Each row is a point on a landscape with many peaks, with its height.
A climber steps from a point to whichever of its 2 nearest points has the largest rise for the distance, and stops where none of them is higher. Distance is the straight distance between rows; heights are no part of it.
tareg height 662: 108 164 138 118 112 109 125 164 122 113 119 94 98 111 111 126 91 133 118
 117 115
Gatu height 416: 183 140 97 113 117 110 130 108 98 144 124 143 125 167 135 115 137 157
 158 157 106
pov height 602: 70 183 137 150 155 112 152 157 188 141 163 109 128 79 139 98 100 126 130
 114 147
fiteb height 256: 121 106 126 92 88 178 135 137 128 96 117 124 131 96 154 131 152 115 122
 142 102
fusom height 605: 145 89 144 116 122 139 112 75 122 116 149 171 122 97 152 140 158 137 146
 143 174
leg height 238: 105 138 134 133 129 104 137 129 103 108 113 136 93 97 150 135 124 104
 133 147 188
Sak height 13: 147 127 107 149 141 116 114 136 116 152 115 125 119 162 132 131 128 137
 126 140 130
dano height 258: 126 126 135 135 130 119 122 121 94 121 105 138 116 135 134 144 130 106
 141 141 165
pela height 332: 129 138 127 107 118 152 131 125 122 116 141 136 119 118 161 141 117 144
 148 149 160
dono height 174: 173 112 125 118 100 115 99 102 125 136 137 119 160 143 97 140 132 135
 111 142 97
Foz height 441: 146 81 126 116 131 147 126 140 122 121 140 132 145 136 128 130 139 104
 116 129 106
bulaz height 299: 164 133 125 101 86 105 119 73 121 127 149 142 122 108 130 134 105 143
 144 160 153
dopin height 442: 120 171 157 120 123 139 123 144 157 119 115 105 132 127 108 119 115 158
 127 99 77
Dega height 103: 135 145 127 148 154 137 133 156 142 141 147 136 112 126 145 119 100 147
 161 117 140
sepef height 220: 153 78 120 99 149 147 147 112 101 120 135 173 142 182 121 135 146 101
 130 107 114
gido height 72: 171 76 100 100 120 131 136 89 125 134 119 145 154 143 135 142 179 123
 122 124 110
supa height 428: 131 191 126 126 127 128 156 107 169 139 103 96 106 126 117 135 114 167
 134 137 128
futol height 561: 122 156 160 146 122 118 126 134 152 133 133 105 142 147 94 117 108 135
 119 110 107
kivo height 489: 85 144 128 165 129 121 132 146 154 135 83 91 132 128 100 132 138 104 98
 123 133
tanid height 120: 115 151 144 123 136 143 143 152 108 125 91 100 111 151 139 141 132 141
 142 128 130
pemi height 268: 145 86 107 116 149 140 122 134 73 122 88 157 102 136 165 123 154 120 148
 144 146
kala height 233: 157 129 114 97 106 126 132 82 102 122 103 141 126 136 154 132 157 141
 151 165 137
Nudis height 367: 178 123 102 140 124 105 100 146 108 138 147 114 132 143 110 125 120 137
 111 128 72
kofa height 93: 136 153 139 121 130 142 113 163 143 136 157 121 120 130 128 105 89 164
 158 98 101
visin height 395: 167 130 115 98 117 120 124 122 68 140 108 139 132 170 141 122 131 130
 147 138 83
fil height 732: 135 90 116 151 167 137 122 112 105 120 164 187 120 166 140 122 143 108
 140 143 159
sofu height 453: 177 128 109 122 128 115 120 94 144 159 148 137 147 158 130 126 138 172
 153 137 107
nepif height 720: 101 101 141 144 177 134 126 112 105 128 133 190 131 175 143 132 160 111
 149 116 163
zesul height 250: 164 126 117 115 125 113 106 148 88 134 142 142 127 161 122 122 103 134
 126 97 67
Zabub height 374: 114 137 130 125 127 151 138 133 155 123 149 115 122 63 156 125 117 166
 145 139 163
verus height 369: 102 107 122 159 161 122 128 168 96 133 131 144 119 141 146 123 133 101
 129 131 164
kotes height 480: 117 213 144 116 101 110 155 105 155 110 111 91 107 123 107 131 95 159
 117 123 113
Gib height 304: 136 146 134 122 111 142 139 102 141 138 84 105 145 159 122 145 174 146
 122 142 104
zim height 628: 134 70 110 150 134 112 109 126 107 129 138 155 139 123 117 133 154 92
 101 135 153
kan height 112: 109 130 159 105 140 158 147 141 107 110 105 137 127 159 156 139 153 127
 160 118 128
Gid height 209: 131 102 123 109 164 129 139 149 99 122 151 166 127 184 134 124 127 107
 143 100 115
luda height 519: 83 191 143 134 132 126 156 152 176 109 139 93 98 83 120 102 93 141 114
 114 141
kupo height 249: 160 102 117 98 141 143 152 107 147 141 139 151 149 177 124 139 155 116
 127 83 104
Diluf height 608: 65 142 150 174 142 111 131 129 153 136 116 129 123 114 143 137 138 107
 130 132 168
pasal height 134: 141 108 157 109 96 140 121 111 139 121 133 123 167 134 100 126 136 124
 113 124 92
Pak height 665: 56 167 148 167 150 100 144 147 164 135 157 128 124 97 133 119 115 114
 134 131 173
Fegok height 702: 96 96 147 135 153 158 136 109 117 125 111 168 128 140 169 134 167 131
 155 115 171
Fum height 255: 132 118 119 112 134 142 127 165 133 129 124 119 125 127 127 109 123 137
 111 90 62
niza height 292: 122 115 146 117 89 109 111 131 87 107 116 123 130 120 117 141 123 91 116
 145 153
vok height 349: 119 178 138 123 116 156 129 174 135 110 94 97 105 113 125 107 115 151
 116 108 72
vut height 31: 163 109 107 119 125 114 128 104 109 149 98 134 151 168 132 137 170 139
 123 138 98
lodag height 359: 134 111 118 97 121 141 112 161 121 115 161 135 148 119 118 112 106 131
 128 108 83
Zuko height 279: 146 82 103 100 126 137 130 140 82 121 123 157 121 134 167 123 129 112
 136 137 117
supek height 127: 151 159 107 125 94 107 127 111 132 142 96 86 128 126 105 136 133 148 101
 140 97
lakis height 186: 101 128 145 139 155 150 128 176 132 123 131 126 133 139 128 105 117 140
 131 83 91
vufam height 599: 106 119 158 159 143 131 117 109 166 142 172 132 163 127 110 125 124 117
 142 120 143
det height 717: 164 120 115 137 129 116 103 140 135 136 166 121 144 119 98 135 99 142
 114 117 106
lemo height 252: 131 142 111 147 125 137 124 145 161 136 110 91 114 96 127 125 132 136
 107 141 132
lefup height 244: 88 117 170 134 111 126 118 143 119 102 120 124 149 129 108 133 136 90
 121 127 146
luva height 126: 153 77 121 109 96 148 120 87 129 115 108 133 153 118 127 153 178 102 105
 147 126
Zefe height 533: 149 59 115 132 139 141 121 106 135 128 155 159 156 136 114 137 148 105
 112 114 141
lunad height 682: 100 151 169 159 149 121 120 116 175 150 151 117 164 135 104 116 95 114
 132 110 106
Kap height 166: 108 127 149 129 156 128 128 151 123 136 147 150 133 175 111 124 108 122
 138 76 82
Fis height 383: 100 139 103 168 165 102 135 169 127 145 130 128 99 122 140 127 119 124
 127 134 165
Nad height 330: 118 163 164 113 128 186 147 137 175 125 118 112 152 140 101 108 135 138
 122 94 63
vod height 417: 126 123 101 152 143 106 111 144 120 131 157 133 120 122 119 129 108 122
 118 137 167
Zoge height 467: 107 169 127 160 148 105 127 152 173 152 151 87 136 85 112 83 105 120 107
 116 133
ziko height 241: 133 157 114 123 143 155 132 182 158 127 107 98 124 119 124 93 142 143
 107 96 63
fenir height 154: 115 150 135 121 109 132 139 136 116 121 80 89 117 125 127 142 127 118
 109 143 116
Libu height 234: 163 120 120 116 87 110 104 98 131 129 153 119 144 102 104 133 114 130
 125 154 130
Noren height 456: 111 124 126 113 122 125 113 177 133 114 162 121 123 89 122 105 113 127
 126 115 122
nub height 125: 98 143 122 155 140 90 139 115 161 125 149 117 115 87 104 129 107 117 116
 138 191
Rosep height 540: 130 113 130 164 143 132 110 90 156 144 171 159 138 116 122 131 123 130
 139 144 175
Deref height 368: 134 159 125 148 140 143 151 111 156 154 82 95 132 138 121 142 136 153
 127 135 111
vofi height 711: 126 81 124 130 134 126 113 124 97 113 140 178 113 134 148 133 158 107
 136 135 163
Zaded height 674: 115 105 125 167 161 142 119 110 135 138 133 159 123 128 159 137 154 139
 151 131 167
Nedug height 21: 134 163 127 150 148 99 120 122 114 148 129 132 105 160 117 135 99 136
 138 132 160
gutig height 553: 122 181 157 117 104 112 136 131 115 125 101 98 107 145 102 131 93 147
 130 122 115
fotu height 337: 108 96 149 126 163 131 145 136 138 133 151 171 156 161 111 125 141 94
 131 78 121
Bov height 321: 146 135 150 121 117 122 117 96 108 119 144 153 124 128 143 126 105 141
 156 150 173
zir height 257: 155 139 122 115 104 139 145 77 141 130 106 113 151 132 147 139 168 159
 154 160 124
ferom height 280: 129 178 106 113 103 131 144 155 117 132 84 94 86 120 130 125 111 158 115
 125 83
gebu height 190: 132 85 132 104 98 170 135 112 157 106 111 127 145 88 135 142 165 118 99
 132 121
gebo height 440: 109 169 130 103 119 128 147 139 150 107 136 106 101 73 139 118 93 150
 131 129 150
Fasin height 558: 81 147 147 170 158 120 145 120 137 138 90 109 130 145 114 138 136 110
 126 131 148
zego height 347: 154 119 117 94 90 125 126 123 70 122 93 120 132 140 142 133 130 101 124
 146 88
doru height 358: 128 106 133 116 110 121 113 154 101 119 125 118 136 129 125 131 114 96
 108 137 104
papev height 356: 102 87 134 144 162 137 127 157 128 132 133 160 144 148 143 124 150 88
 129 98 143
bupe height 498: 153 119 119 151 139 126 122 95 145 152 162 156 141 148 117 130 120 148
 145 135 137
kolev height 346: 108 132 126 159 142 124 124 154 165 142 142 108 139 100 124 115 122 128
 118 120 138
zopi height 213: 166 115 104 91 81 112 119 52 75 131 118 137 131 123 143 118 145 128 149
 185 130
Tedam height 185: 92 138 114 146 137 97 152 134 141 113 135 127 89 72 142 137 117 119 105
 142 198
zesi height 202: 106 109 162 126 115 152 117 109 155 104 125 129 170 124 96 132 146 95
 116 117 127
tuz height 237: 139 157 115 102 79 120 124 126 98 123 87 87 118 134 118 139 133 121 93
 157 94
buna height 559: 160 83 128 128 125 140 114 62 139 144 140 164 138 126 135 140 163 162
 158 149 165
mese height 462: 152 121 111 134 123 121 98 145 111 130 181 145 115 122 122 123 97 133
 130 133 134
Vuduv height 664: 142 88 119 118 107 132 110 102 89 112 135 145 115 100 156 130 141 118
 143 151 156
mumar height 504: 145 104 114 142 122 155 125 91 161 146 119 135 142 110 148 140 163 169
 142 137 154
vez height 311: 119 117 140 95 100 151 120 131 112 97 144 120 110 72 163 130 117 132 144
 146 142
libi height 544: 112 149 133 134 120 106 120 177 110 105 149 120 120 105 115 123 104 100
 121 129 140
dof height 111: 118 125 125 133 152 157 146 167 131 130 114 125 107 131 155 128 126 142
 144 119 130
bamuk height 300: 129 109 129 80 97 155 130 133 92 115 114 127 118 121 164 131 123 115 129
 148 99
lize height 298: 126 93 118 101 157 134 145 144 142 129 149 150 145 167 101 137 144 93
 116 65 89
mos height 41: 117 172 118 158 152 81 148 129 131 152 120 109 107 139 104 132 84 146
 108 124 144
Semom height 77: 99 165 124 157 134 70 145 123 140 121 118 102 115 116 96 135 92 126 91
 140 168
zep height 124: 149 145 90 145 135 97 129 126 138 148 115 91 121 115 114 137 118 148 92
 140 124

Where does a climber stop that starts at each point below?
kupo | det
kala | tareg
mos | fil
Gid | det
pasal | fil
gido | lunad

Write out the way that a climber takes from each point below.
Zuko | bamuk, zego, visin, Gatu, sofu, bupe, Rosep, vufam, lunad
sepef | kupo, lize, fotu, papev, verus, Fis, vod, mese, det
Nedug | mos, Semom, nub, Tedam, leg, dano, niza, doru, Foz, Zefe, zim, vofi, fil
